Points, in no order, along strands that fork, close into loops and pass close to each other.
Two points are linked if the straight distance between their rows is under 106. Some points are linked to none.
bag: [ -1  42   2  20  -3   8  43 -35  18   4   8 -52  27  -4  17  57  19   5
  11 -20]
pubi: [ -2  26   7  22  23  21  31 -23  46  -3 -25  14  -2   0  31  22  58  -2
  48  40]
faz: [ 47 -52 -18  14 -25  -8 -23  59 -49 -16  19 -37 -14 -10 -23  19  26  25
 -32   5]
nefit: [ -9 -43  18 -41  -8   6 -27  39   2 -10  31 -51  10 -57 -50  16   3  22
  15  12]
difaz: [-20  16 -10 -12 -48  29  10 -30 -19 -49  36 -59 -45  14 -22  15  32   0
  -3   8]
Bege: [ 35 -23 -11  20   2  15  -7  34  29  23  43  17 -45 -17  -9  30 -13  30
   4  -7]
Tiva: [ 32  24 -17  -8  50 -43 -11 -11 -10  36  -5  22  12 -10  41   8 -36 -26
 -40 -20]
povit: [ 31   4  31  14  76 -16   7 -19  14 -16 -35  31 -57  18  39 -20  12 -26
 -17  13]
bisu: [ 22 -31 -22 -11 -60   8 -18  -1 -19   2  38 -50  22   5 -35  21 -17   5
   0  -5]
Rebok: [-56  39  20   1  11   5  14 -19 -18  -8 -41  10  17   8  -4   1 -47  -4
 -24 -26]
meso: [-25 -19  41 -11 -16  56 -13  12  16 -29  -9   2   0 -22 -11 -12  44  59
  10  43]
rorod: [ 10  -6  59 -36  79 -32  19 -12  19  -4 -44  11  10  23  36  -8 -27  -6
  21 -16]
duz: [-34 -20 -28 -23  17  -1 -22  78 -14   9  33 -14  27 -42 -36   4  -3   7
  21  -6]
Debu: [  9 -19   5 -14 -65  19  37 -35 -11   4  43 -43  37  -6 -24   6 -13 -19
 -28 -20]
dezep: [ 14 -45 -18 -18  31 -32 -22  59 -17  15 -13   7  30  33  15 -51 -28  25
  -6  16]
regos: [ 41 -55   7  -5 -22  26  20  16  57  13  58  -7 -31  15 -29  11   7  22
  -2   4]
vaniv: [ 34 -15 -45 -10 -14 -33 -26  42 -89 -24  27 -19   0 -20  -7  19   5 -10
 -39  24]
lun: [ -2  -5 -50  14 -48  31   3 -28 -41 -15   6 -41 -41   7 -42  -5   9  -1
 -23  33]
zured: [ -5 -40  23 -28  12   3 -17   9  -8 -28 -21  36  40  25  15 -83  18 -14
  46  40]
mabe: [  8  51 -34  26   3   8  19  -9 -26  -1  -1 -29   3   6  19 -10  -1  -4
 -33   0]
vifav: [  9  51  -2  -4  46  18  25  -8  30 -19  -9   2 -20 -31  49  48  31 -18
   7   6]
babiv: [-28   9  41  11  60  12  22  24   6  -1 -53  53 -20  36  -7 -24 -13  -4
   0  -9]
losik: [ -9  -1  24  15  23  49  51  -6  56   3 -10  18 -13   9   5  34  33  27
  40  49]
ror: [-14  23 -30 -25 -16   0 -54 -13 -11 -43   4 -47 -15  -5   1 -39   3 -14
   9   8]
Riza: [-34   7  -3 -38  31  -3   0  58  10 -21  15  -3  36 -24  -9 -22 -30   3
  26 -10]
tup: [ -5   6  50  12 -24   9  59 -31  66  -8  16 -20  -1  53 -16  55  20  19
  40 -10]
Bir: [ 12 -17 -11   8  12 -12 -34  31  19  17 -25 -11  23  14  21 -40 -23  29
  -6  -5]
givi: [ 25  50   0  -1  35  -1 -19 -43  12 -20 -24  -1 -30 -27  35  39   8 -28
 -15  -6]
Resiv: [ 29  -3  45   6  58 -15 -17  24  30   2 -16  46  -2 -40  40   3  20   1
 -17 -29]
vaze: [ 22   7  13   4  46 -40 -13  13 -12  14   9  51   2 -24  35  -1 -17 -24
 -29 -50]
tureg: [-21 -12  37   1  23  23 -22 -11  30   6 -27  61  45  -1  -4 -59   9   7
  33  36]
riked: [-40  30  22  22 -22  20  -4 -23  23 -24 -27 -23 -12  45  -4  23  35  42
  35  10]
kel: [ 18  -7   8   3  27 -12 -18   1  20 -18  -2  35 -38  17  47 -43  17 -38
  -3   4]
lik: [-26  -4  27   5  47 -15   1  27  14  -6 -23 -26   8 -14   2 -47  43  18
  10  29]
Sas: [-27  17  37  49  41  -5  14 -19  19  16 -57 -13 -28  12 -28  38   3  23
   4 -16]
tisof: [  8  30  37  55  42   3  31  -9  24  10 -51  11 -23 -13 -38  65  17  -1
  -4 -33]
Kagu: [-39  39  47  20  55  -4  17  13 -10  -8 -55  15   3  21  -5   1 -28   9
  -5 -19]
peze: [ 35  -1 -18  12   8  15 -11   3  21  40  21   6 -22 -26   7  39 -39  27
 -35 -18]
mene: [  7 -18  24 -44  12 -21 -26   4   3 -37  -7  28  -1  46  32 -70  -1 -18
  35   6]
Zuz: [-21  19 -17   1  -4 -27  48 -43 -36  34 -51  23  42  -7  18 -18 -23 -53
 -11  11]
Vikat: [-21  -7  40 -11 -34  36  -2 -10  23 -47  -8 -38   2  25 -17  24  54  53
  35  34]
dodok: [ 51  -3  21  29 -13  16  24 -14  46  15  33 -15 -18  19  24  38  11 -25
   0 -43]
Makab: [ 25 -26 -39 -52  11 -61 -15  32 -32  -4  16  38   5  37  20 -35 -62  10
  -9   5]
fop: [-28  17 -42   6 -22  22  43 -38 -37  12  11  -9 -36 -23 -44  10 -17  -3
 -36  17]
kesi: [-49  62   5 -11  18 -21  37 -45 -24  -8 -34  -5  37  -5  25  12 -16 -33
 -18 -16]
raz: [ 16 -41   2   0 -20  22  55  15  23 -18  50 -33 -31  36 -54  20  20  -5
 -12  11]
Fezo: [ -7 -26  33 -31  29 -32  19  12 -10  -3   7  68 -20  42   6 -30 -44 -11
  30 -45]
folu: [-14   2 -11 -25  -3 -32 -66   4  12 -15  19 -12 -13 -17   5 -36  -4 -22
  16  -9]
pivu: [ 38  -7  16  17  29   2 -10   9  50  48  -7 -29  26 -30  21  39 -14  15
   0 -28]
Lep: [ 21 -16 -76 -12 -15 -56 -36  32 -73 -16  28  28  -3  -1  -2 -15  -6  -7
 -37  25]
pupo: [ 45   4  30 -50  44 -35   6 -41 -14   1 -13  12   1  31  55 -21 -37 -36
  20 -32]
Zopif: [  4  -2 -29  14 -56   6 -27 -31 -29  35 -30  20   1  -4   2 -26 -43   9
 -52  -2]
sise: [ -8  14 -33  25 -15  -8   8 -46 -31  43 -36  36  17  -7   9 -17 -38 -35
 -35 -13]
vos: [-17   8  18   0 -41  25  58   1  -4 -38  36 -36 -41  23 -47  32  19   0
  14  -4]
Fuz: [ 18  35  -8 -20  28 -37  -9 -25 -19  -7 -30   6   7  32  52 -26 -36 -39
  -9 -21]
vako: [ 27 -32 -11  -2 -29 -28 -41  40  13  14  61  23 -15 -28 -12  10  21  30
   4 -20]
Nit: [ 19 -23   4   7   6  13 -30  30  11 -10  10  52 -30   8   8 -39  49  -3
   6  19]
nafo: [ -5  -3  38 -11  32 -37 -26  26  -8  -2   8  56   8  16   9 -39 -39  -3
   4 -53]
nonir: [ -5 -42  -4 -28 -41   6 -46   1 -32  -9  14 -66   4 -24 -45  28  -6   2
   1   5]
vaviv: [ 27 -13  22  10 -12  19  11 -17  80  35  19 -23  14  34 -11  39  16 -18
  47 -18]
ralu: [-41  49   1  38 -40  18  -9   0   8  -8 -19 -30  13  37 -16  17  24  10
  39 -25]
Dap: [-27  31   8  -9  57  -4  13  40  27 -14  -8  32  49  -7  16 -14 -11  -1
  41 -10]
beter: [-14  40  19  -2 -26   5  58 -45  32   0  33 -34   0  34   7  74  20  -5
  26 -24]
Piza: [  7  19   5  14  13  22  18   3  36  19 -13 -55  52  -1  28  28   5  33
  13  -8]
zis: [-42  -7 -46 -30 -56 -19   6 -22 -48  16   9  -6  23 -54  -2 -41  -8 -31
 -17  16]
sov: [ 27   4 -54 -27  -2 -79 -22  10 -44   6  35  34  -1  -8  10 -33 -35  10
 -41   2]
tob: [-34  -8 -20 -10 -90  20  24 -49 -18  27  22 -13  27 -46  -8  -6  -1 -32
  -6  -1]
lasak: [  5  44  -2 -11  44 -25   7 -65 -15 -11 -47   5  15 -24  12  37   0 -58
 -24   1]
femek: [-12  -6  -7  12 -19   8 -42  33   7   8 -28 -22  22  18 -27 -21 -32  31
   3 -11]
vur: [  3 -39  -7   9 -21  25  -6  28  24   5  17 -29  20   6 -32  -8  42   7
  49  19]
vono: [ 55 -73  -4  15 -10   8  -4  52 -40   1  27  -1   5 -10 -15   2  67  23
  -5  52]
kero: [-20 -17 -31 -16  -5  15 -23  59  -6 -26  10  22 -45  -5 -29  -4 -20   6
  -5  29]
pofuz: [ 22  -5 -45  22 -50   8 -30  -8 -13  33  17  24 -19  -6   5   7 -38  16
 -42 -12]
nefo: [-28  36 -22  25 -42  37  58 -65 -27  20   5 -15  -7   3  -4  36 -14  -6
 -24  16]
bibab: [-35  22 -31 -31 -39 -15 -22 -17 -57 -29  10 -35  18 -22 -17 -24   6 -19
  -8   9]
vobif: [ -3   1  -8  32 -14 -36 -11 -13 -14  53  24  -3  -7 -40 -29  -2  -5  -8
 -12 -50]
tobat: [-17 -13   4  20   5  60  33  11  22   4  -3  18   9  -8 -14 -19  33  39
   9  69]
tuk: [ -9 -15 -36 -20 -27 -16 -60  30 -47 -13 -19  -1  16  36 -17  -9 -54  20
 -17  13]
pavis: [-53  25   2  28 -53  25  50 -64 -15  34 -41  18  10 -26  13  27  -2  -6
 -13  18]
pev: [ 34  12 -26  23 -31   5  -7 -13  17  10  53 -27 -18 -16  26   8  27 -28
   2 -42]
Zib: [ 33 -54   8  18 -10  23 -32  30 -13 -17  19  33 -10 -25  -4 -38  70  16
  -2  42]
gok: [-21   0  26  15  24  30 -19  15  43  12 -36  60 -16  -7  -8  -7 -15   8
  23  12]

A fork is a point with three links, a tip a point with one. Leave the first point through the second and follow the links. Name the first fork or tip that comes.
tuk; femek: kel
riked; Vikat: kesi
Zib; vono: tuk
fop; lun: Bege
nonir; bisu: folu
raz; vos: pavis
bibab; zis: Dap
pubi; losik: ralu
pev; dodok: peze
